Each row is a point on a landscape with many valleys, with its height.
A ball rolls from a point to the lowest of its 2 nearest points, and stops where none of them is lower. Distance is the straight distance between rows; heights are no part of it.
molun height 2.51: [-22 -13  -8  22   4   2  32  10  17  26  21 -11  -2  11  40 -19  19  23
  -4  20   5]
sazil height 7.41: [-25  17  -9  28 -29 -18  35 -40  -8 -40 -31 -21  -3  17 -14 -15  12 -19
  12 -13 -23]
vofa height 3.53: [  0 -52   5  -4 -37  13 -30  77  -5  33 -14 -36  40 -13  -4  27  29  28
 -50 -20 -17]
vepu height 5.93: [ -7   0 -25   1 -32  -6 -21   6  10  26  -4  22  38 -64  -1  12  19   5
 -14 -31  23]
Nem height 1.67: [  7 -43 -24 -16 -25  -3 -21  27 -16  59  15 -13 -19 -12 -50 -12  -8  -5
  -6  -8  26]
luni height 3.50: [  4  50 -53   7  12 -19   2 -18 -48 -60  -8  17  25  17 -37 -15  13 -15
  41  -1  35]
duk height 2.02: [ 24  -8  24   7 -10  16  32  -9 -10 -49 -42 -17  30  37  21   2 -25   7
  58  12 -82]
sote height 1.37: [-27  28 -39  43 -24 -23   0 -36  27 -27 -61  13  18  -7  29   3  20 -19
 -15   5 -22]
Fanu height 2.66: [-21 -27   0  -7  18 -21  -4   1  43 -22 -31   6  -1  49  63  24   3  30
  21  42 -82]
fuba height 2.52: [ 27 -22  14 -58  45   9 -45  11  43  32  27   4 -52 -10   0  47  -6   3
 -55  -7  40]
Lasu height 1.53: [ 42   9 -44 -16  21  -4 -38  -2  20 -31 -29  21   5 -28 -26  58  13 -16
 -40 -21  43]
koz height 3.76: [ 27   0  -1  13  -2  25   6  12 -41 -12   2  -9  67 -31 -21 -28   7  -9
  24 -33  10]
Bis height 2.03: [ 22   9   8 -18  31  24 -29 -21  65 -42 -34  -3 -50  -2  18  68 -17 -22
 -34 -11 -19]
Riru height 3.92: [ 48  24 -12  55  13  49   4  15 -34 -27  42 -12  -5   9 -69 -42 -25 -12
  16  22  34]
rem height 3.00: [-18   6  15  -7  -3 -47  15  -4 -15  42  39  24  -6 -27   1 -37  23   4
  -2 -34  27]
kuder height 1.58: [ 10   0  84 -75  15 -17  -7  -2 -29  17  16 -22 -28 -13  15   7 -22  15
  26 -32 -33]
Par height 6.37: [ 20 -12 -32  23  33  36  21  19 -27 -32  21 -28  38  24 -16 -23   0   7
  19  46  25]
Dufar height 4.15: [-26 -69 -30 -21  20 -40   7  75  14  35  23 -17 -34  10 -13   0  30 -22
 -43  -6  27]
dez height 4.76: [-32 -52  44   8 -34 -15  44  33 -17  26   4 -28  29   0  28 -28  38  18
  13 -34 -36]
Tagit height 4.36: [ 21  17  24  24 -13   8   9  -5 -46  -6  30   1  -1 -16 -56 -40   7 -14
  32 -35  35]
vinuf height 3.33: [ 15  -7  72 -49  -8  40  -9 -28  -3   4  -1 -25 -40 -16 -30  26 -35   1
 -16 -29   1]
Gito height 4.21: [-37  29  27  22  -9 -13  15 -45  30 -30 -25  13   3   2  61   2   9 -14
  -7 -20 -45]
Rop height 2.69: [ -2  21 -20  -3   5 -47   1   1   3  20  20  46 -33 -26 -21 -23  13   0
 -10 -14  45]
Moto height 0.81: [ 33  14  52  25  20  66  -8  21 -26  12  57  -9  64 -40  17 -10 -14  -6
 -14   0  16]
lakid height 0.90: [ 25 -27  53 -51  -4   2 -38  12 -35  51  47 -24 -12 -20 -13 -21 -20   8
  -9   2  19]
Lor height 1.36: [-21 -13 -36  45  36   6  21  20  33  32  37  24  17   0  19 -29  27  39
 -38  56  52]
lesab height 3.08: [ 12 -18  -5  -1   0  -4 -14   7  28 -12 -31  19  38  23  57  27   8  25
  15  30 -47]
nanam height 5.75: [ 73  34  20 -15  28  71 -28  12  -7 -50  22  -5  75 -41  18  37 -13 -17
  -1 -14  24]
Sivun height 0.44: [ 39  17  70 -11  -6  15 -37   3 -27  53  72  17 -19 -44 -51 -45 -29   4
 -21  -9  40]
malud height 5.62: [ 14 -20 -31   0   1 -13 -23  40  -4   4  13  30  58 -52 -10  -2  30  -4
 -21 -28  41]
Vana height 4.73: [  6 -30  24 -13   8  -8  21  41 -25 -11   2 -49  40  -6  16  -4  34   4
   9 -53 -16]
siz height 2.18: [ -9  29  11 -30 -15 -36 -21 -21   8   3  -5  10 -33 -30  -1  21 -23 -13
  -8 -29  15]
Sodo height 5.29: [ 48  -8  -9 -21  45  37 -45  42  16  -9   1  -2  41 -41  19  49   7  10
 -32   5  12]
Surep height 1.13: [ 19 -14  65 -42 -25  39 -34 -12 -25  54  10 -11   4 -27  -8   4 -42  32
  -7   1   7]
lodaz height 2.99: [-24  -3 -13  81 -43  32  68 -38  -7  20   4   4   2  24  -9 -36  26  13
   2  20  -2]
zapib height 6.06: [ 58  15  -1 -16   2  58 -36 -31  -5 -22  -8  -1  -8  -5 -37  36 -41  -9
  -2  13  28]
vakog height 4.68: [-24 -49   8  40 -54  10   8  10  18  41 -21 -26 -21 -18 -38  17  23  -6
 -50 -25 -15]
sigan height 4.31: [  4  60 -52 -28 -16 -11 -28 -12 -35  11 -11  33  60 -36  28   6   3  13
  26   7  15]
Vikof height 3.77: [ 41   9   2  30  -8  39  16 -18 -41 -16  18 -23 -32  20 -79 -26 -36 -23
  32   2  18]
bobu height 1.55: [  0  -2 -53  -6 -19 -11 -23 -19  25 -31 -76   1 -19   9 -21  55  -5 -26
 -29  31 -11]
rofu height 3.40: [-28 -21  38 -15 -17 -27  21  -4  -8  13 -12  -3   1   8  34 -19 -12  14
  50  -9 -61]
govul height 3.98: [ -2  49  -6  54 -30  26  19 -27  38  19   5  58  43 -13  48   0  16  18
 -24  15  11]
mer height 4.29: [ 23  55  -2  26   2  23  -6 -14  33   7  15  43  46 -46  51  21  21  19
 -23  -6  18]
Pem height 0.48: [ 56  33  61  11  42  45 -15   1 -19  15  75   5  22 -34  13 -29 -36 -16
   4  15  16]
patiz height 4.18: [-29  33 -21  -5 -33  -6 -15 -29  -8  -7 -58  31   9   2  38  14 -19  16
  30  13 -39]
Runit height 2.24: [-12 -25  -2 -37 -50  19 -14 -38 -13   7 -32 -28 -49  14 -64  22 -45   4
   9   8  -4]
pali height 1.23: [ 26  12  62  32  17  41  20   0 -29 -11  48  -7  33  -7  16 -22  -8 -21
  -4 -32  -4]
lezi height 4.04: [-32  19 -10  -5 -33   2 -13 -38   0  -6 -49  10 -43  22  12  13 -45   1
  18  19 -57]
lebi height 0.63: [ 30 -34  37 -15  -8   3 -42  26 -38  56  70 -19 -13 -38 -59 -35 -20  -9
 -15 -13  37]
finet height 1.86: [ 14  25  73 -16  17  12   9 -19  -8  20  53  13 -34 -14 -10 -17  -8  -9
 -17 -45   8]
tedob height 2.59: [ 20 -41  10 -45  40  29 -33  57   3   8  40 -46  -3   9  37  43 -12  12
 -19  36 -28]
todud height 2.27: [ 32 -25  12  23 -18  44   4  18  -6 -18 -29 -36  42   9  -2  19  24  -1
  -4  -4 -50]
gemo height 2.49: [-12 -52  -4 -50 -34 -36 -42   8  -6  11 -56  -8 -24  17  -5  34 -32  36
  25  25 -25]
Gumek height 3.21: [-39  19  15   6  14 -62  12 -13  -1  -7  16   3 -44   7 -21 -34   4 -25
  17 -37  13]
Givuf height 3.02: [-13 -11  12 -26   5 -17  20   8  -3  14  24 -14   9  11  41  -8   0  16
  38   8 -13]
tak height 2.12: [ -7 -37  11 -13  11 -21  20  18   5 -30 -15 -29  20  35  58   9  -2  17
  40  13 -70]
lib height 5.03: [ -7   3 -22  -2  23 -46  42  -3 -65  12  22 -25 -31  58 -50 -71   0   2
  52  32  18]
vupul height 3.14: [-42  41 -28   7 -50 -32  -1 -40 -14  48   0  47  -1 -15   7 -25   5   9
   4   9   2]
denul height 4.72: [  7 -36 -31 -34   6  -4 -12  21   8  28  -5 -15   3   7  27  23  -2  17
  -1  31 -17]
Vuv height 1.51: [ -8  -3 -55   8  -3 -27 -35   1  35 -15 -37  31 -13 -40 -20  52   2 -25
 -40 -11  39]
zaka height 5.67: [ 15 -58  44  12 -29  63 -13  13 -10  26  -5 -22  10  32  -7   3 -37  47
  22  42 -65]
nedu height 4.51: [-21 -46  17  34 -67   1  37   2  15  43  -6 -26 -19  -1 -16 -23  10   2
  -7  -9 -25]
salu height 2.16: [  7  -3   6   3 -67  30  -6 -49  -9  -4 -60 -25 -21  -6 -64  28 -42  -2
  28   5  -3]
Poni height 6.22: [ 22  69   9  11  18  26 -18 -32  27 -25  21  38 -49 -12 -27  25 -11 -23
 -26 -35  29]
foduz height 3.19: [ -1 -23  27  45 -33  20  27  31 -13 -14 -25 -56  45   8  -9   1  49  -9
 -15 -37 -45]
Lar height 3.06: [ 11 -64 -10 -25 -26  10 -32  64  -4  13 -32 -46  28   6   4  42  12  12
 -15   1 -43]
lur height 3.63: [ 18  33 -20  36 -11  35  21 -36 -41  -2  20   1  -1  26 -43 -26 -27 -22
  26  14   2]
seto height 4.07: [-24 -43  12  10 -25  -6  38  44 -21  11  -1 -39  27   5 -12  -3  41 -21
  -4 -40 -24]
fovup height 2.01: [-26  62 -48  20  36 -13   0   6  30  -6  14  65  14  -2  23 -17  29  29
 -22  32  53]
Nokup height 2.21: [ 18  13  84 -23  45 -22   4  20   2  -3  57  -8 -34  -8 -23 -30  16 -21
 -14 -53  10]
Pegil height 6.48: [ 23  44  39 -10  23  22  -5 -27  12   6  29  32   1  -5  29  14  -9   3
 -18 -10   8]
pufat height 2.60: [ -5   9  62  -9  52 -24  33   6   4 -41  31  -7 -42  11 -21 -25   3 -36
  10 -49   4]
Bavi height 2.04: [  8  22 -15   6 -45  31 -12 -50  -7  -5 -46   0   5  -9 -36  32 -11  -9
   5  -6  -5]
tolov height 2.00: [-39  20 -54  54 -30 -42  19 -29  16 -35 -57  17   2  30  -2 -21  24 -25
  -7  17   1]
nilu height 5.35: [ 10 -14   7 -70   2  -5 -31 -17 -45 -11 -25 -52 -24  28 -31  19 -60   4
  48  28 -10]
Kez height 1.41: [-11 -35   5 -33 -24  -2 -38  19  33  31 -31  -3 -40   6  -6  36 -27   2
 -28   6 -22]
tigi height 1.69: [-39 -22   8 -15  -1 -35 -24 -13  51  12 -14  15 -42  -8  53  19 -14   5
 -24   2 -16]
lafo height 2.39: [-23  50 -22   5  34 -27 -12   6  55  11  26  73 -21 -28  26   0  29   7
 -37  -4  52]
lasi height 1.49: [-22 -36   5  -2 -12  -9   2 -12  44  31 -11  10 -48  23  35   3 -13  30
 -10  20 -49]
bitov height 1.52: [-28  -7 -11  33 -14   8  33   3  30  49  16  39  37   8  64 -22  23  55
 -22  50  -9]
pizis height 4.17: [ 35  -2  27  50  22  33  12  16 -34  -4  58  -7  22 -17 -35 -50 -10 -11
  19  25  30]
Pufe height 3.97: [ 16 -33  14 -49  11   7 -35  76 -51  23  16 -33  63 -27  40  -3  -2  18
  32   4 -20]
Poped height 3.64: [-59  22 -18 -11 -27 -55  -5 -32 -44 -39 -39   5  22  -8  35 -31   4 -24
  54 -18 -34]
zis height 2.36: [ -8 -65  -8 -53 -39 -13 -32  -2 -12   6 -62 -36 -43  15 -44  41 -43   5
   5  23  -7]
Rasi height 7.22: [-13   6 -40  33 -29  -9  29 -34 -23 -26 -24 -27 -14  25 -59  -9 -22 -36
  36   0 -15]
Lilig height 2.07: [-27  16  -3  39 -15 -28  24 -14  56 -15 -49  20  34  -6  53  15  48  -4
 -14   7 -11]
tas height 2.25: [ 22   7  34 -49  56   5 -16  10  44  21  48  23 -48  11  23  20  -5   1
 -47   2  14]
kada height 1.68: [ 14 -26  25 -26   4  20 -20  -3  58  -2 -46 -12 -44  19  14  62 -20   7
 -38   5 -35]
zogut height 5.88: [ 54  28  29  -5  -6  64 -41  -9 -19 -28  -2 -10  71 -32  12  21 -28   1
  20  -3  -1]
kole height 3.45: [-49  14   5 -17 -45 -59 -18 -44 -20  -9 -37   4 -17 -18  19  -7 -16 -12
  40 -41 -28]
von height 3.62: [-35  -5  -8   7 -42 -18  28 -13 -25  12 -21   2  13  15  14 -10 -10   6
  49   5 -42]
momu height 0.47: [-23 -13 -41  40  15 -48  30  20  44   2   1  29  -7  -3  -6 -20  42   1
 -27 -16  67]
dunum height 1.57: [ 37 -18  35  12  -7  42  21  -9   6 -43 -35  -9  45  24  25  23   8  13
  16   4 -70]
kom height 0.97: [-18 -30 -53  38  36 -35  29  34  13  29  11  14  14  -1   5 -41  37  25
 -24  28  65]
fomo height 1.98: [  9  16  43 -12  57   0  -3   6  52   9  51  33 -70   4 -14   2   5  -8
 -37 -22  25]
gabi height 7.03: [-14  -1  50  33  31   8  53  22  19 -25  27 -11  11   7  28  -7  39  -1
 -33 -35  11]
fefip height 6.36: [ 31  77  42  23   9  45 -12 -49   1  12  40  47  10  -9  -5  -4 -31 -11
 -11 -13  22]
kabo height 4.41: [-25 -54 -15 -19  50 -61  10  50  42   6  17  13 -35  13  10  -2  38   4
 -32  10  36]
bizo height 3.84: [-25  45  16  23  33 -35  45  -2 -58   4  53   9   8  20 -21 -91   2  25
  26  21  31]
sen height 5.01: [ 18 -13  -3 -35  17  23 -21  28  29  26  12  -5  12 -17  31  38   0  11
 -31  -6  -6]
Tol height 5.00: [  0  10 -46 -53   6 -20 -42  -7  -4 -41 -52   7   6  11  18  40 -15  -1
  23  22 -16]
suv height 3.09: [ 25   5  38 -31  -2  25  -3  -8  10 -10  12  -9 -23 -30 -15  24  -4 -11
 -30 -40  16]
zib height 6.70: [ 12  15  32   8  45   8  21   2  19 -22  31  18  12  -6  16 -12  12  -1
 -11  -8  23]
rivu height 2.98: [-33  26 -17  18  19 -42  22  10   6  34  24  45 -10  -5  11 -45  29  21
  -7  18  51]
Rulad height 4.37: [ -8 -47 -29 -44  36 -15   9  45  -6   6  15 -31   0  46  26  -1  -9  10
  10  46  -4]
naza height 3.85: [-19 -76 -15 -26  29   5  12  76 -22  12  30 -70  -5  41   6  -2  14   1
  -9  24  -7]
san height 1.99: [ 19 -22   2  38 -48  36  -8 -16  19  25 -32   6   1  11  -1  14  -5  41
  13  25 -44]
difeg height 1.94: [ 19 -48   4  -3 -18  25 -12   6 -36  18  25 -37 -20   6 -59  -7 -12 -13
   8  -2  13]
rinu height 1.22: [-13 -35  -2 -59 -26 -25 -21  16   1  28 -26  -8 -23 -21 -23  32 -29 -11
 -17 -18  21]
Riniz height 3.07: [ -1 -53  -1 -28  36  24 -25  83   8  23  37 -39  41   4  50  10  11  35
 -15  38 -11]
ked height 6.30: [ 26  90  37  -5  25  12 -20 -47  -8 -10  22  54 -33 -14 -40  -1 -21 -15
  -3 -22  30]
lavor height 5.23: [ 10 -30  10 -96  -2 -32 -32  11 -40 -17 -36 -32   2   6 -12  30 -47   5
  54   5  -4]
gaz height 3.39: [ -2  17 -12  74 -39  37  44 -48 -33  -4  -6   2  21  13 -23 -35  -8  -7
  12   5  -1]
bup height 1.77: [ -9  -8   4  21 -35  17  12  -8  30  46 -12  33  15   5  42  -1  -8  43
   1  36 -35]
zafi height 5.56: [ 19 -17  28  -4  -5  65  -2  -8 -10   1  -7 -31  -6  43   4  16 -58  22
  33  38 -54]
nono height 4.34: [-12  39 -15 -34 -23 -41 -42 -21   0   6 -51  39  36 -33  38  26 -10  31
  43   0 -24]
bago height 4.44: [ 15 -19  19   2   4  17 -12  53 -35   1  31 -26  86 -29  39  -8   5  14
  16 -16   2]
gibu height 4.25: [-16 -54  -7  30 -31  30  34  24   2  36   8 -39  -7  38   2  -7   7  12
  -8   7 -31]
dama height 6.38: [ 47  51  16   5  56  25  -1  -9  20 -56  13  30 -23  -6 -28   9   4 -28
 -14 -19  35]
ruze height 1.31: [ 14  -3  74 -90 -10  15 -38  -5 -30  23  -6  -2  -8 -33  17  20 -45  29
  15  -9  -7]
Dedat height 3.80: [-58   7 -35   8 -65 -26   3 -31  -2  29 -40  13  -7  19   5 -23 -13  21
  40  28 -35]
Kire height 5.44: [ 37 -24  26 -46  -5  40 -22 -11 -33   1 -25 -39 -12  29 -29  30 -49   4
  30  28 -31]
Kila height 3.52: [ 10 -48  -5 -39  32 -14 -21  68 -28  43  40 -21  42  -5  68 -21   4  22
  15  31 -12]
movir height 3.82: [  9  55  -4  19  20  33  18 -38 -21 -24  12  26 -26  33 -26 -11 -16 -13
   1  22  18]
zuke height 3.93: [-52  32 -23   0 -40  10   1 -48 -15  29 -24  11 -45  23   3 -21 -28   3
  11  38 -31]
pedag height 2.86: [ 21  -7 -12  -1  10  29  -6 -15  26 -28 -27  -8  12   2  27  37   3  16
  -3  15 -30]
dano height 4.52: [ 18 -16  10  12  -3  10  10  18 -48  28  55 -24  30 -14  -7 -44 -10  -7
  23   3  13]
nov height 2.67: [ -1 -82  10 -45 -21 -13 -26  45 -13  26 -50 -31  13  10  -5  34 -12  31
  15  20 -46]
fad height 1.56: [  4 -30  47   6  -3 -22  19  -1 -15 -43 -33  -7  46  27  39   8   5  25
  54  -8 -86]
vasad height 3.26: [-48  34  12  26  49 -42  47 -11   4  18  28  26 -27  24  35 -59  12  23
  -7  22  29]
kot height 7.09: [  1 -14 -51  32 -32  26  36 -27 -10 -20 -28 -36 -11  56 -33   4 -14 -17
  26  30 -35]
Bib height 1.16: [-25 -16 -27  38   7 -49  -4   9  41 -14 -22  10 -59  -4 -28   5   8 -44
 -30 -34  21]
fafu height 2.78: [ 21  -4  16 -19  33   5 -26  14  26  13  12  10 -44 -27 -23  38   7 -14
 -48 -40  32]
lis height 1.63: [-38 -42  -6  -9 -24  14  17  -8  29  66  -3 -11 -60  42  16 -14 -28  28
   8  40 -52]
mosid height 3.55: [-50  40  18  10  45 -53  55 -23 -33   0  38   5 -37  39  -3 -80  -2  15
  20  31  19]
Tiv height 2.81: [-50  45 -33 -46  -1 -40 -57 -20  35  33 -10  69 -25 -43  26  10   6   3
 -25  12   6]
Mezig height 4.59: [  2 -10 -73   1  19 -35   6  18   2 -36 -24  -6  32   6   6  20  11  -3
  -7  22  13]
kurir height 2.50: [ -3  58   6   2   3 -16 -28 -19   2  35  17  62 -30 -44 -34 -18   4   1
 -14 -37  51]
pimul height 3.46: [ -3  20  70 -37 -16   3 -12 -60 -32  -7  -8 -26 -31 -10 -23  12 -33  -5
  24 -30 -16]
renom height 0.29: [ 45  33  55  17  16  32 -33   9  -4  28  74  24   8 -50 -24 -27 -25  -4
  -9 -22  36]
kiz height 3.94: [ -7  62 -52  -4   4 -25  -1 -28 -37 -28 -16  35  44 -20   8 -14  15 -10
  40  -5  16]
bazo height 5.77: [ -3 -11  51  -4  24  -9  36   8   9 -74  -3 -37  -7  -2   6  17  14 -46
 -10 -65 -38]
Nuno height 3.87: [-45  54  17  11 -22 -38  27 -40 -38 -35 -26  12  14  13  45 -26  -8 -26
  52 -30 -36]
lir height 1.62: [-28  31 -52  31  32  11  -8  10  26  34  35  59 -14  -1  16 -11  26  39
 -40  64  53]
lota height 5.87: [  9  -6 -51  32  25 -10  20   9 -46 -32   3 -19  27  35 -39 -45   6  14
  36  35  57]
gafa height 1.76: [-29 -10 -16   9 -18  -8  19 -27  18  57  30   3 -54  33   2 -25 -13   3
   3  30 -18]
fizo height 1.73: [  0   7  25  29  20 -11  -1   3  52  36  43  52 -46 -16   2 -11  16  -4
 -45 -21  33]
rako height 1.81: [ -8  26  -3  29 -46  -4  -3 -59  25 -28 -67   4  -3 -21  -3  22   0 -19
 -16  -8 -27]
tez height 3.37: [ 36  19 -24  -3  29  33   4  19  11 -52  -8  -4  41  12  46  32   2   6
   2  32  -7]
pofo height 3.78: [-17 -74  -1  25  -9  31  15  66  12  12  -8 -63  12  54   7   0  33  11
 -25  20 -32]
fibeg height 5.97: [ 51  21  -9  -2 -18  68 -36 -36 -31 -27 -14 -10  46 -23 -26  15 -33 -15
   8  12  11]
rotu height 4.49: [ 22   5 -14 -44 -27 -16 -52  15   0  13 -35  19  47 -40  22  34  -4  40
  28   9 -25]
Bilak height 0.88: [ 34  -6 -18 -30  32  -9  -8  34  25 -39 -16  13  38 -45 -11  56  34 -20
 -27 -32  29]
tok height 3.86: [ -7  16   0   5   7   3   5 -38  25 -40  -9  -6 -32   4  26  11  -4 -29
  -9 -15 -24]
Geve height 2.45: [-59  14 -57  62 -24 -37  29 -35  -8 -13 -28  12  -3  10 -28 -46  15 -17
  19  -9  10]
pog height 3.16: [-18 -59 -15  22   5  27  17  67 -14  -2  29 -61   9  39 -19   6  25  -8
 -35   3  -1]
zez height 0.87: [-22 -19 -51  60   0 -33  28   2  36 -18 -16  18 -21  15 -46  -2  26 -20
 -31  -5  39]
mefez height 5.07: [-11  12 -90 -24   7 -44 -18   1   2 -30 -59   8  11  16  13  23   7 -19
  14  24 -20]
Gevis height 4.60: [ 13  38 -26  -4 -12  -2 -21  -1  17   7  -9  44  54 -32  49  12  12  21
   7  12   5]
vav height 4.11: [ 42  39  -9   4  51  21   6  -7 -12 -44  29   2   8  33  -6  -8 -11 -15
  13  26  16]
Ropem height 2.64: [ 35 -31 -52  29 -50  41  -7  17 -21  -7 -41 -32  50  -5 -17  13  -4   3
   9  26 -20]
pifep height 3.22: [ 27 -11 -17  20 -30  55 -11  25 -27 -13  -8 -31  67 -27 -11   0  -1   0
  13   3   1]
bos height 2.75: [-18   1 -33  20  19 -35   9  -4  66 -16 -28  23  14   1  74  29  47  11
 -37  28  -6]
Luta height 4.06: [-30  53  18  -7 -16 -15  -6 -53 -10 -52 -36  15   4  -5  48  -7 -20 -17
  22 -21 -32]
ruka height 5.02: [  9 -32 -16 -62   6 -42 -13  14  -6   1 -13 -32  -3  10   1  15 -15  -5
  26   5 -12]
sifit height 3.35: [ -4  10 -61 -24  30 -29  -9  13  57 -10 -18  16  23   1  65  33  33   5
 -17  29  21]
Koluz height 6.14: [ 39  50   8   1  13  54 -32 -37  22 -36 -15  27 -35   3 -49  50 -26 -18
 -30  -7  31]
ran height 7.67: [-14  22  16  36  -3  14  62 -43  -3 -36 -23  -9  16  28  19  -5   8  -2
  36   3 -44]
Niku height 1.44: [  1 -56   5 -63 -31 -25 -29  48 -27  45   2 -13 -18 -21 -53   3 -14   7
 -25 -26  33]
Zin height 2.19: [ 15 -43 -32  20 -45  25  -5   0  -1  15 -51 -13  20  27 -18  14  -3  21
  28  46 -45]
zako height 3.38: [-33  32 -11  43 -69 -10  18 -42 -15  30 -25  32  42 -16  14 -33   2   7
  24  -4 -10]
fitem height 2.17: [ 32 -15  26 -68  43  -1 -23  45 -23  11  34 -35  -5   4  17   9 -25  10
   7  29  -6]
musaf height 5.54: [ 55  15   3   4  46  59 -45  20  18 -40  15  -8  53 -46   5  51  21 -19
 -39 -17  25]
Lavu height 1.96: [-16 -30 -20  55 -19  16  46   8  41  25  -2  10  30   0  30 -22  40  41
 -25  20  18]
tofun height 2.65: [-26  50 -21 -25  17 -38 -48 -16  43  35  16  74 -47 -37  10  -3  12 -15
 -45  -3  45]
Gepod height 4.74: [ 32  -5 -31 -45  -5 -25 -28   6  -8 -22 -52   0  37 -26  19  32  -4   2
  24  -9 -15]
Dupub height 2.47: [ 15 -41   3   5  14  22  -1  51 -24  -9  32 -48  -1  21 -40 -18  13 -14
 -11 -14  11]
Rus height 2.11: [ -9  15 -24  21   4  11  -4 -24  48  -2  -6  30 -57  23 -26  18  -3 -10
 -36  -4   9]
tevir height 2.95: [-29  52 -39  45   3 -25  29 -34 -29 -41 -10  25   1  14 -34 -46  26  -5
  32   6  35]
naso height 1.27: [ 12 -28 -69  -8 -13 -32 -29  -2   7 -16 -59   6  -7  -8 -43  49 -11 -33
 -34   7  30]
Pupi height 2.33: [ -5  42 -10   5  25   8 -33 -30  53 -27 -24  22 -54   3  -9  50  -3 -26
 -50  -4  12]
babog height 4.13: [ -8  24  12  21  -1 -37  32 -13 -47  16  40  10 -12   4 -35 -50   4  -7
  34  -3  27]
pazim height 6.76: [ 29  19   8  23   3   3  -6  14  16  -9  15  18 -35 -16 -50  -9  13 -19
  -4 -51  47]
kunu height 2.93: [  5  15  40 -17  28 -51  21  -3 -23 -20  34 -15 -29  -4 -26 -39   6 -14
  39 -41  14]
Movam height 5.40: [ -8  -6 -50  -2   7 -11  18  -9 -53  -7  24 -19  10  38 -27 -56   2  13
  45  47  18]
fiter height 1.97: [ 19   0 -51  12  16  -1  -5 -15  37 -69 -53 -17 -18  26 -21  47   4 -40
 -17  10  -7]
Tusup height 4.12: [ 27   0  25  16   0  31   4  21 -59 -23  18 -24  29 -21 -56 -20 -10 -36
  28 -30  15]
kip height 1.95: [-22  13 -42  34   1  -4  -1 -21  20  31  17  28 -50  32 -19 -14  -2  -1
 -23  34  17]
domon height 6.58: [ 47  32  34  30  40  27   2  28  21 -32  39  20 -46  -7 -37 -18  10 -20
  -7 -15  41]
foge height 3.66: [  3  29   6  39 -47   9  24 -36  10   8 -11  34  42 -19  34  -1   5  17
  11 -11 -11]
budu height 1.54: [-15  -5  32  30   2   5  16  -2  65  15  28  23 -50 -10 -29   7  11 -24
 -53 -48  16]
Nog height 6.81: [  2  -2 -41  28  -5  32  42 -20 -23 -29   4 -29  23  45  -3 -21 -10  -6
  32  44  -7]
Meso height 4.39: [-32   1  -5  -5  -7 -54  36 -21 -53  -2  18 -18 -11   1 -29 -63  14 -12
  51 -15   0]
porak height 2.40: [ 27  -4 -29  -7  27  21 -12  -3  22 -36 -12 -13 -25  35  -6  40 -10 -11
 -16  10   1]
bebag height 4.01: [-21 -14 -78   5  36 -47  -1  31  38 -33 -46   4  25   1  32  25  41 -14
 -36  28  26]
rimu height 4.96: [ -9 -27  15   8 -27  -5  29  16 -48  42  24 -26  43 -11   8 -51  13  18
  30 -24 -18]
kiruz height 5.34: [  0 -20  33   0  13   2  48  39   4 -49  -4 -46  18   7  15  19  56 -18
 -22 -59 -23]
Noza height 3.49: [-22  24   6  10   7 -18  29 -24   8  -7  14  17 -39   8   8  -4  11 -26
  -7 -20  11]
gasok height 1.59: [ 10  11  70   8 -19  31  18 -18  -8  15  36   7   7 -25  -1   0  -5  -6
   1 -53  -4]
Zami height 3.28: [-39  12  20   3 -26 -53  11 -26 -15  17   1  26 -12 -30  24 -21   7  -7
  25 -44  -5]
kime height 2.35: [-11  49  26 -33 -22 -23 -28 -33 -25  32   9  26 -31 -38 -22 -21  -9  -5
  11 -32  37]
rig height 7.39: [-17 -15  38  20  21  30  70  -1   1 -14  26 -29  -4  20   2 -19  22  -7
   1 -25 -16]
Mup height 3.88: [-19 -62 -15 -11  -9  -4 -12  69   3  47   9 -33  -4  -5 -11  17  23   7
 -40 -15   6]
purak height 1.85: [ 32  -2  55 -62  19 -11 -11   2 -26  22  47 -19 -22   5  26 -10 -36  19
  26  20 -21]
panet height 3.96: [ 31  19 -27  -6  67  23   7  22  27 -54  25  14  16  27  26   3  12   2
  -9  37  25]
gim height 1.93: [-11  28  17 -38  17 -27 -40 -17  40   0  -9  27 -43 -14  38  29  -9   4
 -28  -8  -1]
fetiv height 1.35: [-15 -33  16  14  22 -31  -6  11  43   7  11   1 -76  -3 -41  13  -4 -35
 -36 -38  12]
zoso height 4.75: [-24 -10   2  -6  33 -51  51   0 -45 -17  23 -36 -23  51 -29 -52   7 -13
  55  -5  -2]
duso height 2.97: [-65  63 -38 -27 -25 -19 -33 -45   6  37 -23  52 -23 -22  22 -21  -6   4
  -4  13  -3]
Lifi height 7.70: [  0 -23  56  21  31  53  43  11  20 -13  44 -43 -19  40  17   0  -1 -10
 -20  -9 -42]
Nune height 5.04: [ 10 -32 -24 -13   5  -5 -20  65 -23   6   3 -23  69 -27  10   4  32   0
  -5 -14  15]
vinu height 2.48: [-31 -10 -31  67 -42  -5  48 -34  15  29   3  13  35  -1   9 -33  38  24
  -8  12  10]

For each start below, name the point where the ball stops.
Pufe => renom
Luta => lasi
Dufar => sote
Gevis => momu
Gito => renom
vinuf => momu

Call two points neighbours if one is among the 2 nearest of the other. Go from one point of each pair to the other, from neighbour to neighbour, staying as low as possible. Name the highest point that can't be avoided.
lur / babog => Tagit
naso / bitov => vav
momu / babog => Gito
lur / sote => kabo
momu / renom => pimul
dunum / naso => lesab
naso / Bilak => Lasu
fad / dunum => duk
rinu / lasi => Pupi
